Each row is a point on a landscape with many valleys, with its height.
From any point a ball takes the steepest step (drop divided by distance) to one of its 2 nearest points. It stops when none of these is lower. Distance is the straight distance between rows; heights are no part of it.
Z_99: [  4  -7  -4   2   7   9  -5  18  13 -27   4  14   5  24 -13  19 -11  18
  12  17   1 -10  -7 -12   9 -22  -2  13  20  12   2  -9 -11 -19  14  22
   4   3   2  -3  11  -9  -9  -1 -16  -5  -8  -1   0   2  -1  -1  -7]  height 405
Z_361: [  0   3   3 -15  -8  10  -4   4   9   0  -3   1  -1   8  -3  -3   2  14
   0   9   5  -3   4   2   5   1  -1  -3   5   7   5   4  -9  -7   3  15
  -3   9 -11   7   3  -3   5  18  -6   6  -5   5  -3  -4   0  -6 -11]  height 390
Z_77: [-24 -12  -3   0   3  11   3 -12  -3  -1  13 -23  16   5   4  40   4  36
   2  10  -2 -13  10  -7   8  13   7  -8   8  -2  14   3 -11   2 -25  14
   2   9 -11  -4  -2   2  -9   0  -3 -16  22  10  -1  11 -26 -10  -6]  height 483
Z_660: [  1   5  -9  13   4 -16  -1  14  -7  13 -13 -11   7 -22  16  -9  -1   0
 -10 -13 -10 -14 -36  -3  11  17   9  24 -11  13  -3  10   9   8  -3  -6
  12  -2   1   2  -3  -7   5  -6 -13  11  -9  -6  13 -10  20   1  -4]  height 721
Z_484: [ 17  10   3   0  -2  -3   0  -4  -4   0 -20 -14  -3 -17  -9   1   2  -5
  -4 -11 -15 -32 -13  -5  14  19  -1  -8 -30 -11  -3 -21  14  10 -13 -22
   4   3  12  11  10   5   4 -11   1  -8 -19 -12  -5 -12  12  15  -6]  height 74
Z_499: [ 18   3   6   4   1   0   1  -5  -8 -12 -13 -14   3 -16 -16   7  -7   3
   4  -8 -13 -35  -7 -10  22   9  -4 -18 -30 -17 -11 -27  13   5 -14 -22
   1   8  16   5  10   6   1 -11   1 -21 -16 -11  -4  -5  12  14  -5]  height 161
Z_476: [ 13   0   7  -4  -5   7  -6   7  11 -16   2  14  -9   6  -2   9  -1  12
   7  13   6   0  14  -9   7  -8  -3  -8   0   3  -4  -9   1  -6   1  13
  -2   1 -10   7  -2  -1   0  17   0  -1 -10   0  -5  -6  14   1 -13]  height 337
Z_169: [ 12  -8   3  -2   0   6  -8  13  12 -26   4  16  -6  13  -9  21  -7  16
  12  18  10  -2  12 -16  16 -21  -9  -8   8  -7  -7  -8  -9 -18   3  20
   2   4  -7  -1   1  -5   0  14   0  -5  -7   1  -4  -6  16   2 -16]  height 385
Z_890: [ -8 -15   2  15   9 -18  -5  10  -5 -11  -8   0  14 -17  13   1  -5  27
  -7   2  -5 -24 -22 -13  16   9   3  20   2  17  -4  10  -8   2  -2  12
   1  15  -9   1   7   3  -2   7 -17   4  -6   6   2   0  13  -5  -7]  height 639
Z_348: [-12 -17  -4   0  -2 -16  -1   0  -3   4 -18   6  19  -3   8 -27  -7  15
 -10   9  -4  -5 -29   9   5   0   7  30  15   2  -4  29 -18   1  11   2
   1  12  10 -12  -1  -5  -1   8 -15  22  -7  12   5  -5  -2 -11   1]  height 706
Z_433: [ -4  -3  -8  -3  -6  -5  11  -9  -9  27  -9  -7  22  -3  -5 -31  -5 -15
 -19 -12   2  17 -21  23 -12   3   0  21  35  -5  -3  29  -7  -5  16   3
   4  11  19 -16 -10 -13   3   0   1  23  11  -9  22  -3 -27 -12  23]  height 597
Z_565: [-20   6  -5  -5  -3  14  11  -7   0  24  -1 -21  10   7 -13  -3   1  -3
 -12 -14  -1  10   3   1   1   3  22  12   1  16   1  10  -8  -4  -4  13
 -11   3 -11  13   4  -4  -1  -4   8  16   8  -2   2   1 -33 -11  14]  height 433
Z_596: [ 11   3   9 -15 -12  -2 -14   0  -1   9  -1  18  -7   4  21 -15  -9   1
  -6   6   4  22  23  17 -13  -4 -13 -24  -3 -15  -4   2  -1   0  10  -1
  -5  -3  -2   0 -15  19  10  18   5   2  -2  11   9   1  23   0  -8]  height 508
Z_536: [ 15 -13   8  -2  -1 -10 -11  -6   6 -20  20  20  -6  10  10  27  23   0
  13  18  10  18  33  -5   1 -12   0 -38  -3 -14 -15 -11   0 -11 -10   3
 -12   6 -15  -6  -9  -1   0   7  30  -3  -6  17 -17  -7  11   2  -8]  height 399
Z_170: [  6   5 -16   0  -5   2 -19  -1 -19  27 -15   1 -22  -7  15 -10 -18 -19
   4 -22   4  11 -12  19 -14   0  -8   8   8 -21   8   7  -1   9  22 -12
  18 -15  10 -12 -20  -4  15   3 -13  13   4  -5  28   5  16   0   3]  height 264
Z_616: [ -7  12  -5   6  -3  17  10  -7   6   1   6 -12  -8   1  -8   3  12 -10
  10 -16   5   5  11  -4   1   1  11   4  -9  20   4  -4  11   8 -12   1
 -12  -9 -13   8  10   2 -11  -9   3  -6   5  -9  -7   5 -29  12  14]  height 267
Z_670: [  9  -4   8 -12  -1 -13 -16  -3  -5  12   1  23 -11   7  25 -12 -15 -17
  -1 -14   4  32  29  20 -23   2 -11 -32 -10 -23  -4   0   3   6  12 -11
  -8  -9   3   0 -12  27   4   3   5   0   2  12  10   7  27   2  -1]  height 532
Z_167: [ -5  -1 -10   9   5 -12   7   7  -8  16 -13 -12   6 -26  10 -21  -5  -6
 -14 -12  -3  -6 -34   6   7  12  12  32   4  11  -2  24   7   9   8  -3
  16  -1   0  -5 -16 -11   1  -2  -8  19  -4  -7  15   0   7  -3  -2]  height 735
Z_774: [  8  14   0  -1  -7   6   4   4  10  -5  -2  -5 -12  -8  -2  -2   5  -7
   4  -7  -2  -6  -1  -1  -1   5   2   8 -12  13   4 -12  16   6  -1  -2
   4  -5  -8   5   3   3  -2   2  -5  -3  -4 -16  -4   0   2  15  -4]  height 242
Z_182: [ -7 -29  -3   1   2  -6  -9   5  -1 -12  -8  -5  11   0  14  23  -1  35
   4  17   1 -24   3 -16  18  10  -3  -3  14   9   7   7 -21  -8 -17  16
  -2  29 -12   2   6  -2  -3  22  -9   0  10  14   0   4   0  -5  -8]  height 562
Z_312: [ -7  -9 -10  -3   4  -1  -6  20   2 -16   3  12  15  12  -7   3  -6   6
  13   7  -5 -13 -30  -2   2 -17  11  32  18  12   5   6 -11 -16  36   6
  10   1   6  -7  -8  -8  -1 -10 -22  19 -16  -3   7  -7   0  -7 -11]  height 283
Z_89: [ 20   4  -3  15  13   6   4   1  10 -22   3   3 -13  -2 -10   4   3  -8
  13  -8   6  -8  -4 -11   5 -12  -9  19  -4  12   4 -22  19   4   3 -11
   7 -28  11  -8   9 -11  -6 -14  -8 -23  -2 -20 -12  13   2  18   0]  height 379
Z_254: [-11  -1   3 -14   1  11  -8 -11   4   0  14  13  -6  26  -3  30  10   5
   7  16  10  23  23  -5  -6  -6  -7 -29  -3  -7   4 -12 -12  -8  -5  11
  -9  -1 -13   6   1  -1   0   3  19   0   2  22 -19 -15  -9 -10  -9]  height 288
Z_127: [-22 -26  -6   8  11  -4   9  -3  -8  -1 -13 -12  39   5  -7 -10  -6  14
 -13  13   3  -7  -9   2  12   0  22  38   7   9   5   3 -18   5  -3  12
   3  23  15  -4  13  -6 -11  -7  -5  24  13  10  -4  -4 -13 -22  26]  height 659
Z_53: [ 22   2   7   4  -3  -4   0   1   0 -21  -1   7  -5  -5  -2  10  -5   3
   7   9  -3 -13   9 -14  12  -4   2 -13 -18 -15 -17 -23   5   0  -9  -4
   3   7   6   0  -4   1   8   1  10 -15 -12 -11  -5 -10  37  14 -15]  height 316
Z_222: [  8  12   5  -7 -10  -5   7  -8   2   1 -12 -15  -4 -20  -3  -9   4 -13
  -8 -13 -11 -23  -4  -3   3  20  -1  -8 -26  -6  -2 -12  19  14 -12 -17
   2  -2   3  10  10  12  -2  -8   3  -7 -13 -10  -3  -9  10  14  -4]  height 153
Z_490: [ -6   8  -1   0 -11   6  12  -3  11  17  -2  -8 -16  -6  -4 -21   2 -41
  -5 -21  -4  18   0   7 -21  -1   3  10   2  13  12   9  12   1   9  -9
   8  -8  -6   7 -12  -3   0  -8   3  10  -2 -23  10   8 -16   4  10]  height 325
Z_68: [ 29   3   8  12  11   3   3  -9  -9 -21  -2  -6  -4  -6 -19   7  -4   0
   5  -5   2 -28   2 -17  20  -2  -4 -13 -21 -19 -17 -29  10   0  -7 -21
   1  -2  24  -4  12   0   4 -22   6 -29 -13 -10 -10  -3  15  13  -2]  height 239
Z_128: [-19 -23  -5   8   6   2  -6  -6  -5  -8   0 -14  18   2  12  30  -1  36
   1  14  -3 -22   5 -12  14  15   4  -2  13   9  12   7 -19   2 -23  16
   2  23 -11   1   7   0  -4  10 -11  -7  16  15   0  11 -13 -11  -4]  height 525
Z_801: [-18  11  -3  12  10  31  10  -8   2   1  24 -12  -4  20 -16  23   4  12
   7  -9   6   7  19  -8   7   0   8   1  -5   6   8  -7   3   3 -19  -5
 -12 -18 -10  -3   6   4 -19 -24  -2 -23  18  -1  -7  11 -40   2  13]  height 363
Z_996: [ -9  -2 -11  -9   6   1  17 -11  -2  17  -7 -16  26  10 -12 -15   0 -10
 -16   5   2   7 -14  10 -11  -4  20  29  26   8   2   2 -12 -12  19  16
  -1  17  10   3   6 -15   0 -13   6  22  12  -1   1 -11 -25 -17  20]  height 625
Z_762: [ -5   8  10   5   9   0   4   7  15  -4  14  20 -13  25 -16   3   7 -19
  13  18  10  31   8   7 -15 -25 -15  -9 -11  -1   5 -12  13  -1  -5  -8
  -9 -25   4   7   6  -5 -10  -7  13   5  -3  14 -31  10 -13   2   5]  height 315
Z_56: [-10  10  -5  -4  -4  11  14  -7   5  35  -3 -21  16   6  -9 -10   2 -19
 -16 -19  -2  12   1   6  -5   1  20  16   8  13  -7  18   0  -8   0   6
 -13   8  -4  13   1  -9   3 -10  17  20   5  -9   8   5 -36 -14  22]  height 398
Z_190: [ -8 -26  -3  -3  -5 -10  -8  11   7  -3 -16  12  15  11   8 -10  -6  31
   5  22   1 -15 -10  -3   6  -5  -4  11  21  -2   2  14 -33 -16   8  11
  -8  20   5  -4   1   0   7  18 -13  15  -8  12  -3 -13  12  -7 -17]  height 665
Z_269: [  4  -8   5   1   4  12  -6  13  14 -28   8  16   1  30 -17  29  -6  21
  11  20   9  -5   6 -15  14 -26 -15   1  17   0   2 -13 -15 -20   6  23
   2   3   2  -3  16 -12  -7   7  -9 -13  -6  -2  -8  -1   3  -1  -9]  height 434
Z_714: [ -1  -6  -4   5   4 -18  -6  12  -7  -2  -9 -11   4 -33  10  -4  -1  17
 -15  -5 -18 -20 -20 -11  20  29  -2   4  -9   6  -3   1   2  12 -26   3
   1   8  -7   7  12   1   1   9 -11  -3  -6  -2  10  -8  23   3  -5]  height 689
Z_108: [  6  -2   5   1  -6 -12   1  -6  -3 -20   8  -4   1 -13   3  15  19  -1
   7   8  -1 -13  17  -7   6  23  -3 -42 -23  -5  -8 -12  12  11 -23 -10
 -11  10  -8  -5  10  15   0  -2  16 -19   4  -6 -11  -8   6  17   1]  height 323
Z_258: [  5   3  -8  -4  -4  -1 -19   2 -12  16  -4   6 -27  -2   2  -9 -16 -30
   3 -17  -3  20   0  21 -27  -8 -11   4   7 -18  15   1   1   5  26 -12
  19 -20  11  -5 -19  -3  16   1  -7  11   9  -6  25   6  10  -4   7]  height 263
Z_97: [  0   4 -14  -8   7   5  -2   9   5   8   4   4  -7  -5  -7   1  -6 -22
   5  -2 -12   4 -28   6 -19 -18   3  23  17   2  14  10  -1  -7  32  -8
  28 -13   7 -12 -28 -20   7  -8 -17  13  -9 -13  17   1   2  -9  -3]  height 133
Z_841: [  3  10  -4  -3  -6   7  10   0  12   2  -3  -8 -11  -7  -1  -9   2 -24
   3 -10  -1   3  -9   7  -9   0   8  18  -3  16  10   2  17   2   6  -2
   9 -12  -8   5  -8  -5  -7  -3  -6   5  -8 -20   4   5  -8   8   3]  height 289
Z_850: [ 14   9  11  12  13  -7  10  -7   8 -16   8  14 -16  -1 -11  -1   8 -16
  10   4  12  -1  12  -7  -4 -20 -12   1 -12  -2  -7 -20  25   5   2 -14
  -5 -27  11   2  12   3  -8 -11   9 -16  -7  -3 -31  17   2  11  -5]  height 381
Z_149: [ 10  10  11  18   4  10   7  -9  -6 -16  20 -13  -3  -5  -5   3  16   9
  12  -3   6 -23  16 -11   4  12 -14 -28  -8   1  -2 -17  15  12 -20 -24
  -7  -7   6 -19  25  19 -14 -17   4 -46  19   0 -10   5 -17   9  17]  height 208
Z_202: [  0   7   9 -20  -7   8  -5   2  12   1   8  23  -7  22  -3  -3  -2   8
   3  23  -1  25  12   7 -19 -25 -20 -17  14  -8   3 -13  -8 -16  12  16
   0  -4   5  10   2  -4  10  10   1   2  -5  20  -6  -8   9  -8  -8]  height 165
Z_962: [-10  12   9  -3   4  -2   5   8  12   0  11  22 -10  24 -12  -4   0 -18
   4  19   3  41   8  16 -26 -25 -18 -14  -8  -9   4 -10  11  -8   5  -2
   1 -24  11  13   1 -10  -5   0   9   6  -1  21 -16   8  -4  -2   1]  height 270
Z_177: [ -1  -9   4  -2   5   1  -7  -7   7 -13  23  17  -6  21  -1  33  20  -3
  17  16   9  23  29  -8   1 -10   1 -35  -8 -11  -4 -14  -5  -7 -14   1
 -11  -8 -18  -8  -1   0  -5   0  26  -1  -1  23 -26  -6  -4  -7  -2]  height 346
Z_802: [  1   7  -9  -7   3   6  -5   7   8   4   5   9 -15   4  -8  -4  -9 -25
   2   0  -7  16 -17  12 -23 -21  -8  17  14  -4  17   3   5  -5  21  -4
  25 -23   4  -3 -23 -18   4   0 -14   9  -7  -9  16   5   0  -3  -2]  height 186
Z_569: [ 19  15  -5   7  -6  -1 -13  17 -10  15 -20   2  -9  -8  19  -6 -11  -6
   1  -4  -6 -11 -21   3  -2   2   4  10  -5  -9  -4   3  -3   4  12  -9
  19  -1   4   4 -15  -5  20   4  -5   5 -10   0  17  -9  32  -4  -9]  height 151
Z_272: [ 13   4   8   8  -5  -2   2  -8  -8 -23  18  -5  -1  -9  -4  15  21   5
  14   5   5 -16  18 -11   7  13  -8 -39 -16  -5  -7 -17  12   9 -20 -16
 -11   6  -2 -16  21  16  -5 -14  10 -32  10  -4 -12  -2  -3  17   6]  height 274
Z_864: [ 14  11 -12   6  -4   1 -14  10 -15  19 -17  -3 -14  -9  16  -4 -11 -18
   1 -14  -2  -2 -27  10 -10   2   1  13   5  -8   8   9  -5   8  21 -16
  23  -7   5  -8 -21 -12  17   1 -12  12   0  -7  26  -6  21  -4  -2]  height 217
Z_105: [ -5  -7  -4   3   0 -11  -1   7  -4   0  -5  -8   6 -24   6  -6   3  19
 -13  -3  -6 -16 -13  -7  17  21   2   9  -2  17  -1  11   1   9 -13  13
  -4  12 -16   4  11   2   2  16  -9   6   3   1   4   4   8   0  -4]  height 667
Z_39: [  3 -23   1   0  -6 -11 -13  14   2 -15 -13  13   6   1   8  10  -7  30
   8  18  -1 -20  -1 -16  15  -7  -3  -1  17   1  -6   7 -24 -19   6  14
  -6  18  -3   4  -5   1   7  24  -4   4  -8   5   3  -8  23  -1 -21]  height 637
Z_6: [  6  13   6 -14 -14  -7   4  -4  -1   5  -5  -4  -8 -15   4 -11   9 -16
  -7  -5  -7 -13   4   1  -6  20   2 -18 -23  -3  -3  -5  14  15 -11 -17
  -4   3  -5  12   8  19  -3   3  12  -4  -8  -4  -7  -9  14  12  -8]  height 213
Z_868: [-15 -17  -2   1   6  -8   0  -8  -7   4  -6 -12  11 -19  10   0   5  26
 -17   0  -4 -10  -6  -4  16  17   2  10  -1  13   2  17  -8  13 -20  19
  -8  20 -18   4  13   0   2  18  -5   6   6  10   1   4  -5  -6   0]  height 687
Z_923: [ -5  11  -3   8  -6  17   9  -5  -2  -6   5 -15  -5  -8  -5   6  13   3
   6 -13   3 -10   9  -6   0  15   8  -3 -13  20   3  -9  12  14 -22  -1
  -8  -2 -10   1  16   5 -12  -7  -8 -13  13  -9  -6   8 -21  14  10]  height 214
Z_908: [ 24   7   4   2  -7  -1  -3   6  -4  -6 -12   5  -5  -7   6   7  -9   0
   5  10  -6 -17   4 -10   9  -6   6 -11 -21 -21 -18 -19  -3  -1  -6 -11
   3  14  11  11  -7  -5  15  -1  10  -9 -14  -4   3 -18  44   9 -14]  height 275
Z_539: [-19 -13  -8  -2   9  -3  18 -10  -6  11 -10 -14  38   8  -9 -11  -4   6
 -16   8   0  -1 -10   8   1  -1  27  39  12   5   5  -4 -20  -2   2  13
  -4  18  18   0  12  -9  -4 -14   6  25  18   2 -10 -10 -20 -20  18]  height 642
Z_237: [ -1  -5  -6   3   3   0  -9  23   4 -26  -1  13  13  14  -8  15 -11  11
  14   8  -4 -18 -20  -9  10 -15   6  23  16  14  -1   1 -10 -18  27  13
   8   3   4   0   0  -6  -2  -4 -25   3 -13  -3   4  -3   5   1 -11]  height 347
Z_378: [ 19  -2  16 -13  -4  -9 -13  -5   6  -3   9  25  -3   8  22   0  -2  -1
   2  11   1  23  32   8 -13 -10  -8 -35  -2 -19 -10  -7   0  -7   8   0
  -9   4  -5   1 -20  12   9  15  16   1  -6  14   2  -2  29  -2 -12]  height 482
Z_638: [ -2  -2 -11   5   5 -12   8   2 -10  19  -8 -10  11 -20   1 -24  -5 -14
 -13 -13  -2   2 -32  10  -2   7  11  31  17   8  -2  29   6   4  15  -1
  17   4   7 -16 -23 -10  -1   1  -5  29  -2 -10  20   5  -5 -12   5]  height 743
Z_940: [-13 -11  -5   1   3  -8   4   0  -5   3 -12  -3  25  -7  -1 -28  -2   1
 -11   2   1  -5 -28  10   7  -1  15  33  21   9   1  23  -7  -2  17   8
   7  12   5  -9  -5  -6  -3   2  -9  29  -4   8   5  -2 -11 -14   9]  height 719
Z_960: [ 23  -5   7   5  -4  -3   1   1   5 -24  15  10  -7  -3  -2  19   7   5
   9  13  10  -7  23 -16  12  -7   0 -20  -8  -9 -13 -21   9  -4 -13   3
  -4   5  -2  -7   2   3   0   5  14 -18  -3  -9  -9  -5  26  12  -9]  height 362
Z_181: [-32 -13  -2  -6   0  -5  -2 -17 -14   9   3 -22   5 -11  10  26  13  21
  -9  -3  -3  -5  13  -8  15  20   8  -9  -6   4   8  18 -10   7 -30  11
  -9  11 -22   7   3   6   4   9  14  -2  25   8  -5   3 -17  -5  -2]  height 727
Z_541: [ -4   4  -8  -9   0   0  14  -8  -3  22  -2  -9  17  10  -7 -27   0 -14
 -16   1   2  16 -21  20 -23  -6   8  24  33   0   2  14 -15 -11  23   9
   2  11  13  -2   0 -14   3  -8   1  20  12  -1   9  -5 -19 -14  22]  height 612
Z_667: [ 28   4  13  15  13   3   7  -6  -8 -23  10  -4 -11  -8 -16   3   0  -1
   6  -4   5 -27   8 -17  14  -8 -12  -2 -11  -9 -13 -30  15   1  -5 -25
   1 -19  26 -11  19   2  -2 -21   7 -38  -4  -9 -15  11   8  13   1]  height 295
Z_104: [ -7  11   7 -13  -4   1  -3   5   5   5  13  23 -12  24  -8  -7  -5 -11
   2  19   4  37  12  15 -27 -23 -20 -15   3 -12   5  -8   0 -13  14  11
   0 -15   5  15   4  -2   3   1   6   5  -1  20  -3   2   0  -9   1]  height 225
Z_300: [  6   6   6  -8 -11  -2 -14   5  -6  21 -10  11 -13  -4  21 -19 -12  -1
 -11  -8   3  10  12  21  -9   6 -10 -12  -2 -16  -3   8   1   7  11  -3
  -1  -7  -1   0 -15  19   9  19  -4   3   3   3  14  -2  22   2  -6]  height 528
Z_976: [  0   4   6 -10 -11 -17   2  -6  -6  -3  -2  -6   1 -22   9  -6  22  -3
  -5   3 -13  -9  11  -2   3  30  -2 -35 -29  -5  -7   1   8  15 -24 -16
 -13   8 -11   6   9  18   0   8  15  -8   1  -3 -10 -12  12  16  -2]  height 278
Z_936: [ -7   2  -6   1 -12  -1   1  -5 -10  35  -9  -5   7   3  -3 -32 -10 -10
 -20 -21   6  23  -9  24 -13   7  -4   9  24 -11  -7  33  -6  -5  12   9
  -2   2  15 -10  -8  -3   5   5   3  17  13  -7  25   4 -27  -5  19]  height 583
Z_995: [ 14  10   7   0  -5   8   0   6  12 -13   3   8 -14   2  -4   4   4   6
  10   3   2  -4  11  -6   4  -3  -2  -2  -8   5  -1 -15  11   3  -1   6
  -1  -5  -8   1   5  -1  -2   7  -4  -9  -7 -10  -8  -2   9   9  -8]  height 291
Z_630: [  3 -12   0   6   1  -9  -7  20  -2 -14  -9   5   5  -7   9   9  -6  28
   3   9  -4 -20  -8 -18  16   7   0   6   6   8  -9   7 -10  -4  -3  14
  -1  16  -8   3   0   3   3  18 -11  -1  -5  -3   3  -1  21  -1 -15]  height 608
Z_47: [-11   1  -2  -8 -16   0  -3  -4 -15  29 -11   1  -4   6   5 -32 -11  -9
 -23 -19  10  27   3  24 -12  11 -13  -3  16 -13  -6  33  -7  -1  10   8
 -11  -1  13  -4  -8  10   6  10  -1   9  15   1  20   3 -19   2  17]  height 568
Z_500: [  4   7  11  10  12  -8   7  -3  12 -13  14  19 -12  12 -13  -3  10 -22
  13  11  10  14  13   1  -9 -25 -12  -8 -13  -4  -3  -7  20   3   1 -12
 -11 -26   6   2  13   0 -12  -8  14  -8  -5  11 -38  20 -13   7   0]  height 358
Z_770: [  7   7  10  -9  -4 -13  -3  -5  -1   4   0  17 -15   4  17 -16 -11 -29
   2 -13  -1  24  22  18 -29   8  -4 -28 -15 -16  -5   1   9   9   7 -17
   1 -11   2   7  -4  22  -1  -5  13  -2  -7  13   1  11  14  -4  -1]  height 552
Z_929: [ 10  11  16  -9  -3 -16   2 -12   4 -10   7  21  -9  -2  13  -8   1 -31
   6  -5  -1  19  17   4 -26   6  -3 -36 -16 -15 -14  -2   8  12   0 -20
  -6  -1  -4   3  -2  18  -4 -10  22 -10 -16  15 -15   6  14   0  -7]  height 571
Z_317: [-27 -16  -1   4   9  -5   2 -18  -9   5   6 -22  17 -18   6  20   2  22
 -16  -5  -8 -13   8  -7  19  22   7   3  -4  12   9  14  -7  19 -35  17
  -5  20 -23   4  12   3   5   9   1  -6  21  10   2  12 -11 -11  10]  height 710
Z_165: [-26   4  -4   0  10  29   8  -6   5   4  32 -15   2  24 -19  33  -2  23
   3  -2   4   8  13 -12   3   2   8  -2   5  -2  11  -6  -2  -2 -16   6
  -6 -13  -5  -3   6   7 -19 -25  -4 -22  18   0  -6   5 -40  -5   5]  height 400
Z_310: [ -5  -1 -13  -5  10  -4  -3  13  -1  -4   4   8   8   4  -1   3  -5 -10
  12   3  -8  -9 -36   0   0 -16  10  28  16  13   5   9  -4 -12  39  -5
  17  -4   4 -10 -22 -17   1 -10 -20  18 -17  -8  10  -2   1  -8  -5]  height 215
Z_717: [-11   3   8 -21  -8  11  -2 -11   5   8   6   9  -6  22   0   8   3   8
   3  16   4  22  12   3 -10 -13  -9 -24   0  -1   4  -8 -13 -11   5  13
  -7   2  -8  13   2   0   2  13  10   5  -3  19 -10 -14  -5 -11  -5]  height 233
Z_723: [ 26  12   1  10  -7  -4 -11  17  -5   3 -25   4  -6  -6  14   3  -8  -3
   2   2  -9 -15 -10  -7   4  -4   4  -4 -16 -14  -9  -6  -7   2   3 -11
  12   8   8  10  -9  -5  22  -1   2  -2 -11   0  14 -19  43   2 -11]  height 221
Z_588: [-12 -25   0   5  -3 -18  -4   2   0   2 -23  14  19   4  13 -25  -8  30
  -5  14  -7  -6 -20   6   3  -8  -5  22  18  -6   0  26 -31  -2  10  -3
  -5  13   9 -16  -3  -1  10  13 -17  19  -9  17   1 -13  11  -7 -11]  height 688
Z_905: [ -2   4  -6  -9   2   1  -9   3   2  11   2  11 -24   5  -9  -6 -13 -31
   4  -3  -5  20  -4  19 -30 -19 -17   7  10 -17  20  -2   4  -4  23  -8
  22 -28  13  -2 -21 -11  12   3  -8   9   3  -4  21   9   4  -4   3]  height 228
Z_748: [ -5   4   1 -11 -11   2  -9  -1  -9  25  -9   3 -10   1  14 -28 -11  -3
 -15 -15   9  25   6  24  -7   8 -14  -7   8 -17  -4  22  -3   4  12   3
  -7  -6   2  -5 -10  18   8  16  -7   6   9   4  18   4   3   4   3]  height 549
Z_393: [ -9  11 -10  15  10  22  12  -8   3  -2  12  -6 -12   8 -14   7   8  -9
  14 -14   7   9  13  -6   3  -7   1   7 -10  16   7  -9  11   6 -14 -10
 -11 -19  -4   1  13  -3 -15 -21   0 -13  14 -10 -16  15 -36  11  15]  height 312
Z_924: [ -4  12  -7   1  -4   6  17  -1   9  29  -1 -13  -4   0  -5 -21   6 -38
 -12 -21  -4  19   0   5 -12   0  12  10   7  17   6  19   5  -6   1  -4
  -2   1  -7  11  -8 -10   0  -6  10  17   1 -21  14   8 -30  -4  21]  height 357
Z_658: [-22   2  -3   4   8  30   7 -10   2   1  25 -21  15  13  -5  32  -1  35
   0   4   2  -9  11  -5   7  13   9  -6   4   2  13  -4  -6   2 -23   8
  -4   0  -9  -6  -4   5 -15  -9  -6 -24  20   1  -1  14 -35  -5   3]  height 444
Z_36: [ -5 -10  -9   1   7  -7  13   0  -5   9  -5 -10  25 -14  -4 -23   0 -19
 -14  -1   2   4 -28   4   6  -2  16  30  20  16   3  25   4  -5  23   5
  12  10   5 -12 -19 -13  -8  -4  -3  28  -4 -13  13   0 -16 -14  17]  height 733
Z_422: [  1  14   1  13  -2  13   9 -10  -3 -11  12 -13  -8 -10  -7   1  16   3
  11 -12   4 -15  10  -9   2  13  -6 -15 -13  12   2 -17  18  12 -21 -17
  -9  -7   0 -10  27  13 -15 -16  -3 -31  14  -8 -11   6 -18  18  15]  height 140
Z_848: [ 18 -11  15 -10  -4 -15 -14  -6   6 -13  15  22  -3   6  25  12  12   0
   8  16   2  21  32   3  -7  -7   0 -38   2 -17 -19  -9  -4 -11  -4  -1
  -7  11 -11   3 -27   4   7  15  29   1  -9  17  -3  -5  27   3 -13]  height 450
Z_371: [-28   0   1 -11   1   4   4 -10  -9  14   1 -20   5  -4   1  13  10  10
  -7 -10  -2   9  14  -7  12  15  15  -8 -15   9   3  21  -7   4 -22   9
 -18  10 -22  10   5   9   3   4  14   0  20   5  -4   1 -23  -7   1]  height 740
Z_852: [  1  -3  -3  11   2 -12  -3  15  -5   2 -11 -16   9 -28   3  -3   0  12
 -10 -15 -19 -25 -26  -8  17  27   3  13 -23   7   0  -5   8  14 -19  -7
   9   1   3   8   4  -1   3  -5 -12   1  -6 -10  10  -8  22   7  -2]  height 705
Z_98: [ 17  11   7  12  10   1  10 -10   3 -16   4   0 -13 -11 -12  -3   5 -12
   9  -9   7 -14   4 -10   0  -7 -14   6 -12  -1  -4 -26  22   5   1 -19
   1 -24  17  -5  18   3  -5 -16   3 -27  -9 -17 -21   8   1  16  -5]  height 342
Z_148: [  7   5  -6  16  10  15   3   8  11 -18  10  -2 -10   4  -9   7   8   0
  12  -9   7  -7   1  -7   8  -4  -5  14   1  21   6 -17  13   1  -1  -1
   1 -20   0  -9   9  -8 -15  -9 -15 -19   2 -16  -4  13 -13  17   4]  height 413
Z_446: [ -9   6   2 -13  -6  15   4  -4   7  14  -3 -10  -1   9  -7  -4   1   3
  -6  -2   4  11   3   4   0  -3   6   3   5  11   4   8  -2  -3   1  11
  -8   6 -14  15   5  -3  -2   6   0  11   1   7  -1   0 -14  -6   4]  height 432

Where does a ball stop that starts at each point below?
Z_182: Z_422
Z_565: Z_774
Z_269: Z_774
Z_638: Z_630
Z_127: Z_202
Z_936: Z_202
Z_929: Z_202
Z_99: Z_97

Call two points neighbours if one is among the 2 nearest of the other. Go from one point of each pair to the other, from neighbour to neighbour, staying as low as possible. Name the highest point that can't be avoided.
Z_484 / Z_202: Z_850
Z_569 / Z_97: Z_170
Z_422 / Z_484: Z_108
